A landscape with many peaks, sampled at points; each row gives a point and its height.
A climber steps from a point to whichever of its 3 nearest points has the largest rise for the distance, and stops where none of them is higher. Distance is the straight distance between rows; heights are no part of it.
K_940: [134 159 147  68 108 162 104 162 128 111 167 181 143 130 137 142 128 162
 109  63]  h=259
K_705: [114 143 137 142 130 151 130  80 104 102  89 131 125 106  94  96  93  86
 139 142]  h=323
K_242: [133 115 142 117  75 138 151 117 106 132  93 114 110 126 135 119 127 144
 150 113]  h=370
K_208: [140  80 109 152 109 120 153 103 136 181  85  88 100 116 107 131 180 119
 104 144]  h=527
K_927: [161 156 127 160 167 101 107 119 134  77  98  82 150 184  94  54 124  76
 159 126]  h=615
K_336: [125 133 124  77 145 139 145 113 164 123 118  99 119 140  81  72 156  87
 136  88]  h=564
K_433: [138 121 144  66 134 103 142 170 152 113 175 122 116 169 111 128 150 149
 151  82]  h=454
K_665: [113 135 137  51 138 109 173 171 173 148 175 138 119 144 100 142 174 144
 120  82]  h=455
K_684: [ 96 137 133 110 180  74 123 171 149 125 221 132 128 129 157 163 165 162
 109 118]  h=395
K_686: [141 168 137 166 186 131 118 119  97  95 118 112 129 130  88  80 121  61
 147 170]  h=555
K_435: [145 131 142 152 152 111 122 105  80  90  99  93 129 142  93  76 114  88
 151 160]  h=552
K_983: [137  84 121 158 110 153 154  79 117 170  74 125 109  99 116 125 156 130
 104 148]  h=444
K_981: [111 119 142 106 101 137  92 165 117 128 200 141 121 149 164 175 115 160
 138  80]  h=250
K_630: [153 123 136 131 141 123 136 104  81 122  89  82 126 128 125 106 135  99
 136 180]  h=553
K_79: [138 156 128 150 203 103 114 109 105 158 121 141 133 113 150 133 121  61
 127 209]  h=379
K_314: [119  71  99 131 100 124 155 119 161 178 114 101  98 116 110 143 177 120
 124 102]  h=563
K_372: [ 94 109 114 146 108 146 106 160 171 139 187 162 102 127 183 191 146 165
 130  88]  h=632
K_490: [146 142 122 143 154 114 116  94  90 126  87 114 154 110 142 120  98  98
 100 223]  h=526
K_583: [132 117 110 158 119 141 139  79 120 150  65 134 146  97 153 136 118 139
 104 202]  h=453
K_936: [ 85  96 104 135 141 135 108 153 177 153 194 163 101 114 165 197 148 151
 127 112]  h=557
K_982: [103 132 122 114  61 143 137 109 133 139 100 174 118  91 141 131 130 139
 122  76]  h=176
K_333: [144 166 169 103 200  95 121 191 111 105 236 126 146 153 100 148 139 173
 101 112]  h=324
K_374: [ 89 143 120 117 124 163  99 155 146 145 194 170 124 117 148 189 144 156
 104  83]  h=330
K_9: [128 133 146 130  98 133 141  91  92 111  70 140 120 115 111 108  98 138
 135 138]  h=277
K_652: [134 103 129 101 111 103 163 121 153 139 120  76 118 134 104 122 160 117
 133  95]  h=582
K_612: [157 117 137 145 141  97 126 104  88 146  84  77 151 120 133 103 142 111
 124 216]  h=535
K_260: [115 140 140 128 103 129 147  81 111 112  72 143 139  84 128 106  99 124
 119 146]  h=276
K_785: [118 113 126 113  77 157 145  95 114 136  91 141 114 108 111 122 127 126
 131 109]  h=309
K_663: [145  97  97 179  86 150 162  94 152 171  58 162 117 116 137 142 118 172
 122 155]  h=248
K_487: [123 134 139  45 134 154 143 154 146 130 157 163 118 135 103 128 150 143
 134  84]  h=423
K_137: [114 135 103 222 117 125  81 150 176  93 174 140 154 112 189 169 117 178
 135  86]  h=547
K_462: [137 119 144 134 137 129 128  84  88 110  92 101 127 125 103  93 122  86
 137 163]  h=584
K_800: [109  88 130 116 100 138 144 144 136 159 142 126  90 130 143 154 157 157
 140  95]  h=531
K_61: [128 137 143  81 116 152  99 158 117 123 177 153 127 154 125 155 132 163
 121  77]  h=287
K_644: [148 127 122 154 179 110 109 105 117 170 103 136 152 117 156 136 135  80
  97 219]  h=281
K_801: [127 117 103 153  85 135 169  93 128 153  60 149 143  84 146 132 109 164
 112 143]  h=168
K_543: [149 119 127 136 131 114 128  94  96 130  89  83 128 115 117 101 141  93
 120 181]  h=546
K_123: [106 135 120 148  96 145  83 158 134 106 187 145 134 130 185 175 110 171
 124  67]  h=357
K_610: [ 88 112 122 112 162  70 128 178 156 136 202 112 126 151 160 171 163 148
 137 113]  h=397
K_202: [ 83 131 103 172 122 139  74 157 156 114 195 152 152 111 179 178 117 184
 105  98]  h=426
K_358: [130 124 137  70 113 112 143 142 146 153 137 101 103 143 109 125 164 129
 142  84]  h=551
K_683: [ 95  97 108 173  86 149 137 129 172 164 133 156  96 130 165 177 133 161
 142  89]  h=464
K_422: [131 142 142 113  94 151 135  95  88 112  84 141 130 110 111  95  98 117
 142 108]  h=380
K_562: [131  96 122 113 115 136 162 112 136 154 105  89 104 120 104 130 168 111
 136 115]  h=639
K_894: [129 160 131 148 135 130 134  92 100 103  81 134 161  82 119  93  68 112
 125 167]  h=369
K_406: [167 184 133 186 188 102 114 120 144 107 101 113 140 153 110  81 150  33
 149 150]  h=572
K_106: [ 99  77 104 144 118 119 138 145 174 168 154 134  88 148 161 172 151 156
 145  96]  h=517
K_136: [148 113 125 101 127 128 157 113 149  94 109  79 124 155  81  81 140 100
 146 109]  h=606
K_181: [116 133 146  77 141 108 152 164 145 133 198 132 113 142 140 158 151 146
 131  98]  h=442
K_3: [133 152 148  86 149 162  65 182  99  92 212 139 150 154 114 148  94 175
  98  86]  h=329
K_129: [145 111 140  60 121 141 137 167 131  93 140 132 112 194 101  89 125 125
 160  87]  h=583
K_196: [128 136 135 131 132 127 130  95  92 109  79 118 152 108 124 120  88 120
 138 180]  h=504
K_709: [152 135 122 124 135 110 131 110 155  78  95  66 138 169  77  50 136  91
 156 116]  h=613
K_27: [128 102  99 171  81 143 170 111 162 171  84 168 107 102 158 150 134 160
 121 106]  h=310
K_78: [ 79 103 106 123 155  94 136 167 178 166 206 166  99 109 145 177 172 147
 113 112]  h=505
K_52: [119 136 111 130  53 149 118 152 133 133 139 164 143 114 156 159 129 157
 131  67]  h=81
K_59: [133 116 143  70 128 141 140 135 147 114 137 115 110 155  94  93 148 124
 149  86]  h=559
K_904: [138 144 140  52 149 133 143 175 157 108 177 147 127 188  90  95 152 153
 140  85]  h=433
K_213: [128 120 116  96 131 127 145 130 142  78 112  90 142 202  68  37 134 112
 155 101]  h=610
K_68: [145 144 134 146 173 115 102 108  96 133 105 116 149 114 148 120 106  78
 130 215]  h=497
K_601: [135 139 135 133  60 137 113 144 108 119 150 150 118 139 165 156 104 163
 135  66]  h=15
K_278: [141 114 118 141  83 128 152  87 106 133  66 111 150 116 154 131  96 157
 124 197]  h=425
K_752: [153 109 108 161 117 128 143  87 156 159  55 115 176 116 159 125  86 162
  95 215]  h=556
K_94: [145 113 114 152 141 125 112  84 128 151  55 118 161 105 159 136 113 130
  92 231]  h=651
K_466: [132  87 124 155  77 126 157 127 105 156 108 115  95 131 161 145 118 164
 150 125]  h=367
K_209: [144 122 107 169 155 131 107  75 138 162  71 140 172 109 163 134 113 127
  78 234]  h=519
K_725: [133 154 101 167 148 122 112  90 141 148  85 146 178  78 159 130  84 105
  90 212]  h=279
K_997: [152 130 125 146 169 110 135 103 101 126  85  90 132 104 128 104 148  67
 130 186]  h=521
K_662: [143 199 140 163 193 132 109 138  89 106 125 138 163 131  97 132  56  78
 152 202]  h=673
K_627: [129 129 124 147  61 128 165 122 106 137  79 144 135 116 160 124 100 159
 129 138]  h=282
K_10: [133 128 119  67 137 110 155 153 168  99 132 116 146 197  84  66 126 133
 147  91]  h=605
K_77: [129 179 135 108 137 152  72 171 127 106 213 140 184 115 119 159  86 190
  76  85]  h=565
K_935: [133 160 144 149 180 123 113 103  96 134 101 136 154 100 132 125  90  74
 111 210]  h=488
K_470: [105 133  86 210 111 126 105 162 197 127 164 180 142 117 181 176 131 177
 123  74]  h=443
K_742: [ 71  91 114 136 157 114 103 159 177 140 206 165 110 130 166 178 153 150
 119 127]  h=532
K_791: [147  99 114 161 119 116 147  98 121 147  85  74 112 107 106 115 164 109
 122 151]  h=508
K_802: [145 150 139  73 158 132 129 184 132 107 199 148 126 179 105 131 136 169
 117  97]  h=396
K_965: [101 125 125  97 165  84 147 181 167 146 204 132 119 132 140 179 164 156
 112 102]  h=414
K_808: [119 166 120  82 115 163  93 158 144 136 180 178 149 116 133 160 134 159
 101  53]  h=301
K_90: [106 116 135  88 100 173 126 103 130 148 103 149  96 120 108 119 142 126
 126  84]  h=196
K_282: [128 141 146 147 127 139 135  84 107 120 100 116 114  94 108 105 117  78
 137 155]  h=439
K_731: [146 160 159 108 212 137 115 198 100 108 222 139 142 154  93 124 127 179
  85 112]  h=319
K_521: [106 101  98 157  94 156 142 128 172 157 140 179 102 114 156 173 143 158
 128  81]  h=417
K_674: [135 123 161 101  98 139 141 123  86  97  98 135 111 146 101  87  93 137
 146  95]  h=562
K_647: [170 150 133 149 159  87 128 116  97 107  89  75 126 138 112  80 146  70
 142 180]  h=549
K_379: [177 152 133 161 171  53 122 119 125 159 102 117 141 143 159 108 176  52
  94 194]  h=479
K_590: [110 127 129  90 116 135 120 157 141 140 192 148 111 137 147 161 155 155
 116  86]  h=384
K_156: [137 164 124 169 192 128 117 120 115 108 122 113 128 126  90  80 135  42
 150 147]  h=513
K_335: [165 121 139 158 156  79 119 115 102 137  85  79 138 122 133  97 169  83
 108 196]  h=530
K_768: [134 145 122 165 164 123 120 121 131  71 119  87 135 169  80  39 123  86
 159 132]  h=618
K_941: [125 123 121 131  87 110 142 105  89 109  64 113 167 103 146 126  75 154
 125 190]  h=440
K_657: [106 135 120  72 134 132 138 169 162 160 195 161 111 123 116 173 154 151
 119  91]  h=335
K_112: [144 174 137 151 178 118  97 107  91 108 109 125 156 119 134 129  53  79
 140 211]  h=600
K_579: [135 121 111 172  66 132 170 133 132 149  90 163 125 115 164 144 113 171
 127 103]  h=230
K_133: [130 139 150 107  69 146 131 118 103  99 101 159 114 126 135 110  94 159
 132  87]  h=320
K_356: [ 95  64 100 142 113 119 132 145 178 183 152 136  87 130 132 179 158 140
 137  94]  h=496
K_600: [124 129 110 191  76 122 126 156 141 123 131 157 120 129 193 167 112 195
 139  90]  h=149
K_578: [136 198 131 165 183 131 107 144 116 140 117 157 155 119 122 145  64  72
 151 190]  h=520
K_351: [125  84 129 155  91 142 155 106 119 163  82 109 104 111 134 138 138 140
 125 150]  h=390
K_678: [140  94 136 134  87 126 151 111  98 151 112  94 110 124 137 131 121 139
 142 152]  h=375
K_681: [ 88  90 112 152 123 117 111 153 157 137 180 146 102 143 192 178 136 157
 143  95]  h=554
K_228: [120 150 102 155  95 143  89 168 169 128 186 154 173 105 169 175 124 174
 111  63]  h=387
K_467: [150 113 130 144 139 120 128  94 120 146  87  85 127 103 116 121 189  82
 107 149]  h=481
K_14: [128  94 129 118 100 121 146 146 139 162 146 101  91 155 146 145 143 138
 156  93]  h=571
K_109: [133 117 140 118 127 143 127 119  95  75 100 113 118 154  88  55 102 110
 162 134]  h=622
K_789: [116 142 147  82 148 119 112 178 125 120 219 132 126 150 140 165 141 158
 120  89]  h=394
K_831: [129 116 147 103  91 144 141 100 101 114 101 127 103 115 104 106 130 116
 149 103]  h=441
K_38: [110 140 152 143 124 157 137  84 120 114  86 148 128  87  94  92 113  87
 121 124]  h=275
K_721: [108 146 143  99 146 142  94 178 125 126 224 146 136 120 141 190 135 159
 105 102]  h=346
K_492: [146 139 126 144 160 100 136  98 134 114  96  77 130 127  86  80 147  60
 137 141]  h=574
K_635: [138 121 138  73 100 163 115 130 129 111 124 143 110 151  96 102 118 127
 144  85]  h=469
K_443: [133 125 130 118 149 147 118 115 116  86 101 113 117 150  76  64 113  95
 160 118]  h=641
K_476: [138 116 131  90 109 113 153 136 147 109 133  82 120 158  85  98 138 122
 156  82]  h=597
K_826: [124 157 153  87 196 127 131 191 127 118 221 158 125 142 111 151 148 161
  91 110]  h=356
K_432: [117 134 139  75  84 167 115 134 135 131 146 173 114 120 124 141 135 141
 114  73]  h=199
K_276: [125 170 141 158 179 139 105 117  84  86  95 125 140 125  93  94  81  82
 155 178]  h=598
K_283: [111 188 133 153 172 143 119 106 107 107 108 150 157 100 117 126  61  87
 128 181]  h=447
K_889: [158  95 120 167 134 121 124  99 103 154  79  98 141 125 131 139 153 122
  96 216]  h=525
K_143: [122 120 130  59 123 128 149 160 163 147 166 127 113 138 112 146 163 132
 142  84]  h=498
K_26: [141 116 149 117 109 125 132 102  90  95  90  96 115 136 104  82 102 111
 152 126]  h=643
K_837: [147 115 143 141 129 120 128  92  74 125  75 101 142 120 135 117 100 115
 133 212]  h=550
K_55: [ 92 103 127 152 117 133  93 160 151 127 199 143 133 130 185 188 132 160
 138 100]  h=512

Call two points neighbours if one is among the 3 nearest of the other. Go from one point of each pair to the other, from neighbour to neighbour, staying as high as possible. Name the lowest point that can't be avoided.
K_462, K_562 => K_652
K_181, K_137 => K_202
K_77, K_831 => K_721
K_492, K_372 => K_106
K_14, K_26 => K_358
K_26, K_662 => K_686
K_94, K_492 => K_889
